Points on a hilly landscape, in no order, each with its height.
A ball rolls from a point to the lowest of its 2 nearest points, and stops where none of them is lower. Distance is the straight distance between rows; heights are no part of it.
<1176> h=349: [76,136,107,77,94,116,119,101,61,102,118,114,96,82,91,64,50,105,133,110,125,121,63,71,60,103,111,119,140]
<1574> h=661: [90,106,108,84,85,72,88,142,36,116,100,89,107,79,87,121,122,127,117,89,82,52,44,96,121,100,120,84,115]
<1577> h=649: [115,88,122,103,81,99,104,68,120,69,87,127,76,88,144,112,50,74,88,66,116,133,104,94,105,71,108,83,76]
<1264> h=466: [93,119,46,95,100,62,52,146,71,78,96,84,89,114,137,124,136,100,136,48,92,76,66,93,137,74,100,85,57]
<551> h=377: [127,64,106,107,104,132,120,72,137,124,116,119,123,77,94,94,146,112,85,115,83,90,125,108,95,155,113,103,122]
<258> h=207: [104,94,82,117,135,118,54,60,120,78,129,40,87,89,68,108,77,91,68,49,104,97,102,142,116,110,46,116,127]
<1914> h=275: [127,62,92,123,50,81,63,90,95,132,129,97,57,100,113,133,114,102,86,88,86,97,91,91,129,66,94,124,82]
<1114> h=179: [91,94,105,109,93,107,150,86,95,91,86,59,148,73,62,87,101,105,91,135,104,79,107,160,88,121,68,115,143]
<805> h=607: [107,79,95,125,123,120,66,91,122,124,122,105,74,126,79,110,111,101,100,85,79,129,136,55,102,127,83,113,69]
<1274> h=650: [115,86,114,77,71,86,117,79,119,104,88,129,130,93,118,123,110,108,86,161,99,87,89,87,110,70,139,72,106]
<1072> h=587: [109,99,133,94,93,117,124,79,97,109,143,99,94,96,92,121,94,80,71,146,109,64,84,127,103,52,81,106,151]
<1806> h=273: [133,146,114,92,111,109,91,68,109,128,80,49,150,76,102,121,47,89,138,87,163,121,121,148,72,92,79,85,88]
<1195> h=638: [69,113,75,113,119,76,92,166,48,68,104,112,109,127,99,120,134,97,129,90,74,90,44,80,109,112,117,104,73]
<1852> h=464: [98,74,125,134,45,76,109,100,47,149,118,90,91,66,87,118,131,125,90,119,66,96,99,89,114,117,107,122,100]
<748> h=424: [110,62,90,158,98,77,111,89,91,123,104,72,115,106,69,142,112,107,80,91,79,138,126,82,100,110,67,109,73]
<305> h=592: [109,99,118,122,117,148,90,104,105,136,114,105,69,103,70,58,80,91,141,90,131,131,111,132,89,158,90,134,110]
<460> h=328: [129,105,88,109,119,107,97,92,150,108,76,51,119,105,81,81,118,102,113,76,83,78,117,133,115,127,92,103,55]
<84> h=496: [156,64,150,122,97,127,113,103,136,138,109,143,87,85,101,107,86,81,112,112,129,140,114,128,102,126,114,81,82]
<481> h=726: [91,117,123,102,103,81,95,114,31,113,56,87,107,78,66,93,59,123,110,95,115,103,67,77,86,94,80,85,100]
<2000> h=444: [115,93,110,100,88,102,136,117,107,110,74,121,98,72,108,63,128,112,102,128,87,119,115,91,81,159,132,68,88]
<653> h=372: [109,105,95,102,148,159,80,91,112,138,137,97,102,108,73,68,103,101,127,79,102,160,133,96,84,182,104,64,95]
<990> h=154: [79,88,74,112,96,123,65,67,117,70,107,40,109,92,69,81,83,101,81,75,129,95,92,155,103,142,50,134,156]
<1466> h=555: [105,70,102,93,52,121,104,92,101,124,85,112,82,81,113,72,90,115,120,78,123,122,119,93,74,138,121,84,109]
<1968> h=554: [162,88,145,125,120,84,99,103,120,119,75,101,109,95,101,127,77,91,107,110,89,128,102,103,95,99,103,88,39]
<1058> h=573: [100,142,108,100,170,98,98,130,116,84,79,62,119,133,53,95,120,92,106,141,95,75,96,111,112,104,80,90,75]
<40> h=566: [116,82,81,111,38,69,138,117,115,97,63,135,112,98,160,92,142,94,89,126,105,145,115,96,99,104,141,100,105]
<1177> h=609: [88,117,117,78,104,61,91,111,33,45,85,134,121,135,99,103,104,126,101,80,110,107,46,80,131,54,117,63,111]
<1698> h=378: [108,84,99,107,113,103,79,96,120,63,127,66,72,98,90,93,116,90,68,87,72,47,96,136,118,104,72,131,118]
<1579> h=418: [122,53,129,123,67,139,126,82,137,142,135,152,105,76,117,91,132,92,83,125,102,105,134,108,105,139,130,82,128]
<596> h=712: [109,101,72,77,96,76,129,109,106,62,104,128,138,80,147,126,155,95,71,89,66,117,66,82,120,98,149,67,91]
<272> h=536: [88,97,99,88,76,87,82,95,67,121,124,100,79,108,106,110,93,119,81,128,105,55,62,101,114,45,134,98,135]
<1321> h=733: [100,87,78,94,96,53,134,124,108,73,101,108,166,76,129,138,147,104,75,113,88,80,84,98,121,73,113,70,91]
<882> h=347: [147,137,105,82,113,91,109,103,113,111,56,57,145,58,108,105,74,98,122,99,138,84,91,149,74,86,92,73,81]
<1845> h=465: [106,87,99,96,102,150,73,84,117,144,147,153,72,137,115,80,119,97,87,123,87,107,113,58,109,119,130,93,119]
<1497> h=677: [120,67,110,121,125,131,95,59,164,85,96,102,126,105,81,105,121,91,87,116,111,115,130,139,119,124,86,111,90]
<1913> h=315: [124,85,108,115,64,94,75,109,95,107,97,138,51,86,124,71,93,116,100,44,92,154,96,61,94,111,134,83,88]
<1921> h=488: [95,86,107,71,47,84,107,80,67,102,99,100,109,80,120,116,83,119,74,117,109,72,73,115,116,48,127,75,138]
<774> h=579: [79,85,111,130,91,114,95,104,79,109,132,126,58,109,93,83,126,98,79,109,67,84,110,96,102,136,106,164,137]
<1709> h=787: [109,75,86,113,114,83,150,95,133,81,107,97,148,72,96,112,141,108,67,122,53,78,117,114,98,112,108,99,96]
<1301> h=639: [70,115,102,124,135,116,100,103,107,92,68,102,108,152,65,96,74,75,107,140,123,104,128,92,82,90,56,123,90]
<1445> h=537: [124,88,136,98,103,120,112,70,108,108,114,96,108,81,98,138,60,79,96,96,128,114,107,113,87,75,80,91,110]
<887> h=346: [120,76,75,99,74,95,53,92,118,111,129,87,74,125,117,123,144,111,76,97,72,64,93,108,137,76,76,146,111]
<1197> h=696: [79,119,120,87,96,68,77,130,14,110,78,111,117,88,75,94,88,128,121,94,118,78,40,84,120,83,115,83,117]
<29> h=568: [89,107,119,92,89,113,93,77,65,125,158,106,67,93,83,100,81,104,89,133,94,73,55,82,101,73,147,115,135]
<746> h=665: [115,90,110,114,63,44,122,112,58,83,71,135,119,87,107,116,135,125,76,125,86,142,83,64,124,94,118,81,91]
<1545> h=621: [92,96,85,87,73,88,91,78,129,71,93,125,75,119,151,120,79,77,89,75,104,112,123,73,106,53,108,97,77]
<11> h=129: [123,149,112,120,137,115,90,76,113,104,95,42,120,125,68,94,69,78,109,115,128,113,96,164,77,105,53,112,101]
<1405> h=338: [59,93,88,143,78,60,111,166,37,88,101,107,88,115,131,109,102,101,92,112,102,67,73,139,126,60,76,91,107]
<122> h=511: [104,128,97,80,147,75,99,125,120,87,85,74,150,94,91,126,138,91,105,90,84,59,86,100,115,85,90,50,53]
<1514> h=506: [117,93,78,84,58,88,112,115,111,102,52,125,98,93,144,76,150,128,111,107,89,117,108,80,98,124,146,84,95]
<336> h=209: [94,79,92,86,98,148,78,67,130,79,139,78,86,92,81,84,100,93,93,87,111,87,103,135,99,136,72,143,154]
<1793> h=581: [61,137,106,76,118,80,82,120,65,48,72,134,106,120,103,93,88,113,104,89,114,97,70,46,119,61,124,88,99]
<833> h=695: [119,58,81,116,101,109,117,72,173,103,111,114,133,104,117,122,128,104,83,84,95,118,146,109,104,112,102,103,83]
<917> h=603: [100,81,115,109,64,125,104,92,98,121,138,141,40,112,111,66,106,93,94,121,94,83,100,106,102,116,131,134,140]
<261> h=362: [116,89,74,59,90,131,87,54,142,135,131,111,106,117,122,125,137,124,80,123,67,77,102,66,107,91,130,92,118]
<1790> h=406: [81,120,114,86,87,131,110,96,73,121,116,150,85,93,101,46,74,110,118,133,132,121,83,54,69,129,134,104,152]
<735> h=329: [106,99,78,81,110,93,93,130,107,65,105,61,87,103,86,93,138,106,102,81,70,38,91,141,122,116,97,106,101]
<386> h=415: [77,93,115,143,95,67,112,155,55,83,87,123,88,113,107,110,70,84,85,138,106,93,80,128,107,49,63,92,97]
<1784> h=331: [71,85,67,136,95,76,114,111,81,91,107,67,103,109,89,127,111,106,57,80,72,87,125,107,100,84,70,116,110]
<1919> h=678: [132,90,129,83,80,72,109,82,109,64,76,107,109,62,140,120,57,99,82,79,112,101,86,107,115,44,103,72,86]
<985> h=484: [95,105,99,101,108,104,74,105,99,100,99,70,87,111,84,98,72,88,108,88,110,76,107,106,94,75,62,113,87]
<1527> h=647: [88,111,104,126,113,81,88,83,100,100,55,66,155,89,97,132,71,99,95,83,130,100,140,93,95,68,65,65,68]
<959> h=602: [82,92,78,109,106,87,120,122,132,63,78,91,103,137,117,110,116,71,80,130,96,89,129,133,109,82,75,122,88]
<3> h=624: [79,139,110,103,148,122,78,77,124,93,88,102,108,140,84,102,65,64,142,117,135,132,149,94,86,103,81,108,71]
<1414> h=659: [110,63,93,130,102,110,92,78,148,65,80,104,116,113,90,97,131,87,64,143,95,88,119,129,116,126,71,130,115]
<919> h=588: [149,89,116,118,81,66,74,94,110,105,57,96,111,80,109,115,95,114,111,82,96,138,106,73,112,90,99,85,40]
<1140> h=517: [68,101,89,110,75,88,76,100,60,120,89,118,106,126,98,117,79,114,84,119,117,91,101,58,106,41,99,123,109]
<1104> h=250: [68,103,76,120,117,73,116,163,74,70,97,111,49,115,106,66,91,84,109,72,80,111,79,105,105,113,119,143,68]
<906> h=455: [91,107,99,73,73,118,107,85,88,120,96,136,86,96,111,63,108,118,105,132,94,100,95,67,85,119,154,92,127]
<91> h=571: [102,108,116,91,109,136,76,95,87,132,144,88,71,89,94,81,53,98,153,61,146,146,92,112,74,136,92,136,105]
<1444> h=701: [128,103,138,86,95,109,85,65,95,90,112,162,80,101,115,72,84,128,76,102,101,141,74,55,100,95,148,56,122]
<1289> h=597: [64,127,89,79,103,127,90,72,113,86,134,112,83,119,105,102,59,75,118,88,125,119,110,67,78,69,89,115,118]
<1595> h=771: [76,122,114,97,124,91,169,130,88,62,73,75,140,80,85,94,102,93,111,121,99,78,83,149,84,123,118,70,102]
<1129> h=657: [118,137,139,83,130,112,108,78,97,80,91,144,101,97,102,96,55,83,108,109,113,150,78,49,72,101,118,75,111]
<1984> h=693: [90,117,122,76,95,76,114,128,54,76,57,101,109,77,116,85,56,108,105,91,135,75,60,135,106,64,87,56,119]
<448> h=498: [90,105,96,62,76,102,68,94,73,132,81,112,97,96,93,89,98,132,122,109,106,99,85,50,95,100,120,97,108]
<1429> h=633: [93,85,79,114,103,106,114,108,146,66,66,119,95,153,105,85,149,87,82,148,82,107,135,114,109,122,87,139,104]
<1974> h=608: [72,123,101,110,157,132,68,65,115,102,135,101,102,134,79,113,63,79,132,80,129,154,144,77,92,112,75,126,91]
<1860> h=376: [109,86,115,129,96,77,125,116,55,128,94,89,83,61,67,102,105,117,107,69,66,127,93,81,88,145,115,99,81]
<4> h=578: [55,123,67,75,111,132,95,72,126,84,98,124,88,145,124,96,95,86,92,95,107,106,137,64,75,91,94,119,114]
<1482> h=622: [107,103,93,111,102,80,68,86,101,108,72,77,117,90,99,125,88,116,111,83,99,100,128,72,113,81,86,76,50]
<1949> h=589: [132,94,105,97,147,138,43,65,139,124,128,85,78,116,69,106,103,102,119,83,103,108,126,95,116,131,71,120,82]
<296> h=680: [127,115,147,65,105,101,124,72,82,69,79,148,108,87,95,76,90,124,98,106,102,142,75,76,94,110,127,47,126]
<589> h=556: [88,125,101,66,113,154,37,63,118,128,137,110,100,124,86,103,95,94,147,118,127,109,121,53,106,92,83,126,111]
<826> h=459: [132,47,108,125,66,118,101,106,146,130,110,134,84,104,123,97,128,93,97,116,109,135,131,110,110,125,121,87,95]
<819> h=528: [106,78,84,126,95,68,134,102,124,79,75,84,148,80,124,122,96,95,81,91,92,105,121,116,102,62,86,76,59]
<1409> h=320: [73,81,76,98,95,117,107,79,79,134,144,106,91,107,94,132,124,121,61,68,55,99,109,53,94,93,116,129,146]
<1275> h=352: [69,84,66,91,81,112,95,81,72,126,132,106,75,109,105,106,81,126,86,34,85,89,109,54,80,98,110,143,140]
<1544> h=531: [86,126,102,55,81,127,54,68,110,126,81,115,100,114,107,90,92,112,135,127,129,99,114,55,96,85,108,101,101]
<60> h=527: [106,102,111,96,108,111,111,94,116,94,125,141,85,137,99,105,133,94,77,174,69,91,97,85,109,102,119,112,112]
<1024> h=640: [109,123,115,95,121,121,103,129,106,109,76,125,63,109,94,36,78,91,139,128,107,116,85,104,72,147,122,99,86]
<1007> h=260: [117,78,111,80,81,137,61,59,119,118,144,82,91,93,77,109,107,103,95,119,121,73,95,132,115,96,62,128,156]
<294> h=625: [91,95,85,122,45,58,137,119,51,75,66,129,101,110,145,107,153,101,86,117,102,152,84,82,120,104,128,95,114]
<1379> h=350: [98,95,80,103,62,67,50,118,80,122,100,89,68,110,122,115,105,118,105,87,88,87,79,69,132,52,112,126,82]
<1345> h=403: [121,84,71,82,102,113,94,71,141,136,123,108,115,91,108,126,141,132,89,95,64,104,124,45,108,116,114,86,89]
<227> h=477: [97,118,68,80,130,91,118,105,124,96,86,76,148,90,91,120,134,118,105,84,71,67,106,80,99,102,116,73,71]
<364> h=322: [75,95,103,126,87,74,128,141,62,101,95,100,70,91,81,77,109,106,104,81,67,106,96,107,94,143,117,130,90]
<1828> h=254: [116,82,111,111,98,124,94,104,113,112,139,135,48,94,109,78,92,91,94,60,89,143,105,76,77,132,129,89,94]
<1668> h=774: [141,93,139,103,117,116,62,102,119,125,97,90,109,118,72,126,97,86,102,138,123,71,105,118,113,66,49,115,104]
<1951> h=421: [122,74,133,122,71,92,121,89,70,147,121,93,98,48,77,122,96,121,92,93,74,98,89,88,96,127,114,91,102]
<1461> h=194: [101,80,90,127,104,98,124,106,105,88,145,114,40,91,104,93,101,88,73,55,63,122,107,86,78,121,120,117,96]
<217> h=791: [73,130,80,103,136,98,161,102,123,77,74,61,154,101,80,80,82,87,90,95,94,91,112,135,85,105,100,74,86]
<55> h=409: [93,84,106,97,72,71,133,114,89,95,100,91,125,67,114,117,95,98,85,109,105,56,81,144,110,59,89,65,118]
<381> h=681: [111,89,96,80,86,95,149,100,122,81,98,132,115,85,130,106,121,90,79,125,76,109,94,86,102,100,148,76,108]
<1821> h=648: [92,123,112,71,109,61,96,124,65,45,68,109,115,98,123,112,82,104,107,58,118,82,59,108,120,63,97,53,88]
<1159> h=557: [82,118,91,74,120,121,111,94,128,79,93,122,99,136,100,101,102,84,97,139,91,90,118,73,88,91,116,99,97]
<1557> h=85: [99,97,102,119,111,102,88,83,99,89,85,33,123,92,64,81,93,106,82,103,113,78,102,160,106,127,53,121,135]
<950> h=364: [147,110,100,106,122,102,104,85,135,133,75,38,140,64,81,81,95,115,121,91,102,79,93,152,96,114,101,87,63]
<1681> h=407: [71,110,74,77,102,76,59,139,73,98,102,98,84,129,110,107,117,116,117,80,91,56,65,73,119,62,110,115,83]
<765> h=575: [112,121,102,74,136,127,19,66,130,113,138,74,90,119,77,112,93,86,141,87,120,91,120,97,107,101,57,139,107]
<1218> h=720: [123,118,123,80,104,133,67,91,95,107,130,154,43,94,120,49,69,104,103,78,111,127,71,47,89,98,150,88,115]
<688> h=616: [56,147,96,111,162,84,121,118,83,64,82,91,107,113,77,109,57,71,85,78,98,114,97,83,74,69,81,83,89]
<2009> h=569: [110,89,91,124,117,90,107,86,140,70,78,86,109,122,99,109,101,81,86,101,83,106,140,116,108,79,79,94,51]
<1447> h=212: [65,149,84,63,123,114,124,100,103,67,132,82,87,95,89,76,74,89,115,90,99,99,83,109,56,101,98,110,116]
<1217> h=758: [146,75,118,122,109,101,46,91,149,100,93,76,115,106,85,109,117,96,81,117,110,65,107,130,129,92,49,125,86]
<1042> h=662: [72,129,66,98,135,81,95,144,80,79,74,83,107,135,88,99,122,104,128,81,69,80,86,95,103,131,120,91,62]
<696> h=635: [86,142,120,92,134,98,113,88,80,62,89,108,98,101,101,103,40,81,95,93,111,129,91,72,66,64,88,87,106]
<720> h=475: [74,86,105,129,76,84,79,126,74,116,78,111,89,131,107,106,67,92,96,134,130,88,99,102,106,43,56,115,101]
<440> h=580: [99,87,82,88,63,79,81,113,76,126,141,75,86,103,114,131,138,123,79,113,81,39,69,124,142,49,109,104,121]
<424> h=628: [99,92,76,119,101,98,77,103,110,125,92,124,81,135,117,103,124,107,105,105,80,134,131,44,92,119,107,108,71]
<1882> h=614: [106,105,115,105,116,136,103,109,96,125,106,113,59,99,75,31,95,106,132,120,97,95,112,110,74,169,105,131,111]
<1671> h=551: [51,120,85,93,104,84,80,101,65,80,68,107,111,111,100,107,82,107,87,104,113,94,98,52,102,53,86,78,106]
<1261> h=773: [81,103,82,99,93,79,107,103,82,78,39,97,95,92,110,71,81,115,114,56,103,124,109,81,86,112,116,86,75]
<500> h=715: [139,55,83,102,84,107,104,75,164,116,116,122,125,96,121,122,135,98,80,120,85,76,121,112,119,83,108,110,92]
<1572> h=334: [93,147,94,56,127,106,111,110,130,74,100,70,124,98,110,89,92,74,111,122,132,57,95,140,87,58,67,77,116]
<228> h=615: [115,81,110,80,71,115,108,77,119,117,127,104,120,102,102,125,112,106,73,162,108,53,99,118,120,54,107,92,129]
<370> h=313: [112,89,98,59,85,149,92,49,133,123,153,107,107,100,95,100,130,118,101,135,95,66,100,100,106,112,98,108,145]
<1604> h=476: [105,62,77,138,72,62,131,89,104,97,91,97,131,83,115,138,115,104,71,88,82,152,115,84,99,89,93,86,65]
<94> h=746: [74,119,115,103,103,102,95,91,59,115,51,80,119,93,70,96,47,108,130,104,137,138,105,89,67,98,72,88,96]
<1543> h=450: [80,111,91,86,120,102,88,124,89,101,115,100,69,105,88,82,91,102,115,87,81,74,83,84,97,98,100,125,91]
<1889> h=370: [119,65,86,117,41,98,58,103,106,134,96,123,57,100,134,96,109,116,104,38,119,142,126,70,112,109,120,97,85]
<1904> h=713: [82,110,94,117,131,103,120,103,103,98,73,101,105,112,76,88,87,98,101,103,83,137,119,61,73,139,110,78,75]
<1713> h=670: [83,72,104,130,90,97,126,67,113,106,62,81,155,91,98,130,68,100,97,91,136,130,149,105,95,98,90,76,79]
<1803> h=283: [72,132,101,70,108,98,115,106,57,88,115,70,97,76,88,79,51,95,122,71,113,109,68,103,57,95,99,103,131]
<264> h=750: [92,123,95,91,113,62,104,119,70,68,53,109,120,92,101,105,124,127,104,68,81,134,84,65,108,114,122,72,73]
<666> h=737: [134,76,85,105,94,79,81,101,156,98,102,85,119,100,111,111,143,106,91,119,88,66,113,118,137,68,80,112,62]
<342> h=383: [112,91,133,121,85,86,160,115,87,105,82,101,98,41,96,68,109,110,106,109,76,107,103,127,73,158,144,82,96]
<868> h=764: [101,90,52,120,107,51,143,114,111,89,110,85,161,87,117,139,175,105,67,92,58,97,114,112,106,93,104,109,98]
<1638> h=282: [89,65,84,114,100,112,99,68,98,110,134,85,104,104,66,133,119,108,49,76,74,88,118,95,107,105,73,128,134]
<1862> h=515: [97,106,85,70,89,117,75,89,96,112,130,50,90,80,84,91,73,98,127,71,117,83,93,122,79,93,61,120,128]
<1518> h=321: [116,88,146,131,87,114,138,103,88,123,90,103,99,65,68,84,95,105,111,128,86,107,111,138,78,164,110,108,104]
<90> h=256: [94,92,121,111,97,118,124,88,102,96,105,97,106,91,65,81,104,92,98,137,97,99,111,134,85,133,77,125,125]
<559> h=495: [102,96,108,106,91,122,87,97,112,117,136,151,60,144,117,93,105,102,78,148,92,103,87,57,109,80,150,107,109]
<1253> h=195: [89,93,91,94,54,63,92,150,66,92,74,117,93,114,128,114,108,102,112,125,108,72,71,125,133,59,103,93,98]
<1710> h=793: [53,113,61,87,87,84,103,101,89,75,43,66,118,105,110,93,66,109,107,63,110,98,121,107,90,88,93,84,81]
<1327> h=467: [114,93,98,48,76,91,102,98,107,95,89,93,83,68,129,80,88,101,121,74,95,79,83,113,100,93,125,86,98]
<1204> h=41: [132,175,112,78,155,110,90,105,111,96,93,55,86,113,91,86,78,70,117,114,123,85,91,143,69,87,64,113,93]
<1683> h=803: [90,106,84,112,136,109,147,88,138,77,86,71,165,95,64,110,118,98,69,128,88,89,121,115,81,110,84,92,106]
<1532> h=337: [126,82,97,122,133,146,116,68,132,122,127,97,117,89,76,80,125,113,97,88,79,133,134,103,86,180,108,74,106]
<1969> h=526: [94,113,72,93,86,58,60,133,98,66,73,85,70,99,151,108,97,96,119,52,100,92,92,105,129,59,92,91,50]
<1356> h=330: [94,95,111,110,118,84,140,121,110,81,118,85,131,69,100,104,121,86,63,130,109,40,85,168,109,74,60,76,130]
<289> h=439: [109,118,70,65,124,117,91,71,129,122,85,93,135,88,96,106,130,128,109,112,67,99,125,43,98,122,116,71,76]
<1864> h=744: [95,109,122,83,86,93,156,117,78,85,66,107,117,69,103,88,92,91,115,137,113,81,81,140,87,123,124,85,121]
<1233> h=392: [110,85,94,117,95,89,74,109,95,85,144,92,51,107,102,108,123,94,59,95,63,54,84,114,139,80,85,155,117]
<1586> h=522: [170,93,150,117,103,106,104,100,95,145,87,117,76,76,95,114,71,83,114,109,112,124,83,121,92,126,112,99,82]
<1959> h=591: [87,124,110,109,138,132,83,97,82,110,142,90,93,114,76,104,30,83,125,70,142,141,96,92,68,106,76,132,104]
<1971> h=666: [96,107,121,86,77,110,100,126,92,103,83,140,58,106,97,48,72,78,132,133,129,104,77,100,87,110,119,126,103]
<180> h=405: [96,122,92,38,100,96,113,118,115,82,89,83,107,86,118,96,103,93,120,100,107,48,82,131,108,78,110,68,98]
<760> h=204: [125,145,114,98,113,106,82,80,109,120,120,40,143,113,104,124,61,88,117,93,161,130,101,178,62,105,47,113,100]
<616> h=654: [52,113,79,114,130,97,99,120,87,84,77,114,130,155,77,111,106,95,88,135,97,92,137,56,84,81,67,122,100]
<1721> h=714: [133,106,129,83,74,92,94,69,83,105,64,83,134,56,111,111,51,111,102,71,139,104,98,124,101,62,81,67,101]
<2008> h=387: [91,68,67,107,59,114,79,96,92,139,124,114,50,98,121,95,83,123,113,30,110,104,112,78,98,105,126,131,108]
<1687> h=610: [66,121,98,105,130,67,77,159,57,44,96,132,90,141,118,109,98,86,117,69,109,87,47,77,121,70,114,87,77]
<704> h=509: [86,72,115,146,34,78,115,116,48,130,107,106,86,93,115,108,145,107,79,131,79,99,114,115,117,114,105,160,122]
<65> h=584: [88,79,98,105,71,143,87,101,98,133,96,117,76,112,83,75,91,101,134,102,141,114,120,96,89,129,90,131,116]
<309> h=272: [94,119,58,84,128,91,101,114,130,69,88,53,103,125,94,91,131,106,96,57,71,63,101,135,116,115,86,105,60]
<66> h=810: [41,106,61,92,110,87,133,98,73,83,80,59,111,80,91,98,81,115,84,56,93,101,107,100,73,106,95,82,106]
<394> h=544: [117,100,105,83,80,121,90,87,87,124,115,68,81,76,106,95,40,89,142,50,141,116,89,150,77,94,78,118,110]
<687> h=736: [126,124,120,83,109,140,52,64,99,125,148,139,65,88,118,75,54,103,129,54,134,151,76,51,93,108,119,88,113]
<1472> h=516: [139,80,101,77,73,113,122,73,124,113,97,89,98,41,118,80,87,115,110,58,101,103,106,109,87,129,125,69,97]
<1556> h=162: [73,98,74,114,89,69,126,156,88,62,102,130,57,132,139,86,133,65,113,104,84,109,81,119,110,103,121,145,79]
<1043> h=381: [91,71,88,145,89,57,109,123,66,111,91,60,121,93,79,113,112,127,85,93,70,111,109,104,113,99,56,106,75]
<1148> h=623: [99,86,88,80,57,60,99,120,63,115,127,86,105,85,114,124,155,115,102,102,80,60,60,113,139,98,130,93,110]
<441> h=433: [96,89,97,83,130,160,62,109,117,149,158,154,78,119,103,70,105,92,113,88,120,145,131,61,106,141,107,80,118]
<1869> h=404: [100,103,100,116,133,147,73,113,109,140,114,134,85,115,85,66,96,99,128,91,111,157,134,56,81,154,101,76,87]
<795> h=636: [75,90,102,99,58,102,125,129,79,103,87,124,55,110,105,53,100,93,112,124,105,78,92,126,87,109,124,144,122]
<823> h=139: [91,166,95,53,153,118,104,109,117,74,121,79,83,117,88,70,93,68,140,114,99,87,80,115,73,114,88,115,107]
<610> h=691: [87,66,112,124,82,106,122,90,100,110,66,108,113,106,93,113,77,100,87,85,111,156,138,74,83,131,108,81,91]
<512> h=728: [101,126,109,85,136,89,114,100,106,76,71,122,115,99,86,97,104,111,115,114,73,124,95,46,91,123,118,65,62]
<469> h=595: [90,144,106,122,178,76,98,123,103,82,88,61,109,128,75,122,83,84,82,106,84,89,112,90,100,72,65,80,61]
<1256> h=711: [107,103,130,84,103,96,150,110,98,93,113,121,116,79,97,97,127,99,108,150,72,76,84,107,109,126,130,87,106]
<482> h=593: [84,101,102,74,87,129,98,70,109,105,143,111,63,113,105,99,75,82,90,95,108,90,81,74,95,68,120,120,137]
<1848> h=702: [107,101,106,94,97,57,128,121,77,73,69,118,161,85,103,129,136,114,93,145,98,104,77,83,121,76,115,53,89]
<614> h=13: [89,90,93,97,72,75,116,138,76,78,101,123,77,110,136,108,126,81,96,123,86,93,79,118,127,83,130,111,104]
<541> h=550: [74,86,118,140,48,103,116,111,70,105,120,118,62,101,130,76,163,90,65,108,64,91,125,121,111,136,114,174,143]
<751> h=512: [97,77,109,129,104,117,102,78,108,104,100,75,95,109,71,115,65,88,103,79,125,111,118,142,98,95,61,109,105]
<1655> h=245: [103,80,88,130,142,120,69,66,131,83,133,73,99,112,68,127,107,99,62,63,77,107,121,102,117,126,66,122,111]
<1092> h=560: [124,81,133,110,99,95,128,94,107,103,125,108,90,93,102,125,81,82,81,113,88,90,92,122,103,78,88,101,107]
<1391> h=582: [107,80,74,98,58,84,79,106,124,90,79,94,65,97,145,99,100,87,103,61,96,106,120,111,114,83,99,113,58]
<104> h=264: [123,106,109,93,132,91,130,120,141,73,100,73,129,89,100,107,101,79,82,119,118,57,96,161,105,62,68,82,92]
<321> h=545: [91,161,107,66,160,91,88,132,103,86,79,71,131,113,86,110,129,88,120,120,124,48,92,94,100,85,84,52,82]

For each start below, name the point where the ball stops.
<917> | <614>
<481> | <104>
<1497> | <1557>
<512> | <1532>
<1821> | <614>
<424> | <1204>
<1444> | <1557>
<94> | <1557>
<1848> | <1557>
<1195> | <614>
<1289> | <1532>

Call two points neighbours if one is among the 2 nearest of the other. Go from one point of each pair to the other, from neighbour to neighbour, staying as low as possible. Name the highest point that can't be avoided.
<91> / <1532> | <1289>
<309> / <104> | <305>
<1914> / <1204> | <1233>
<1557> / <614> | <2008>
<1204> / <309> | <950>
<614> / <1461> | <364>
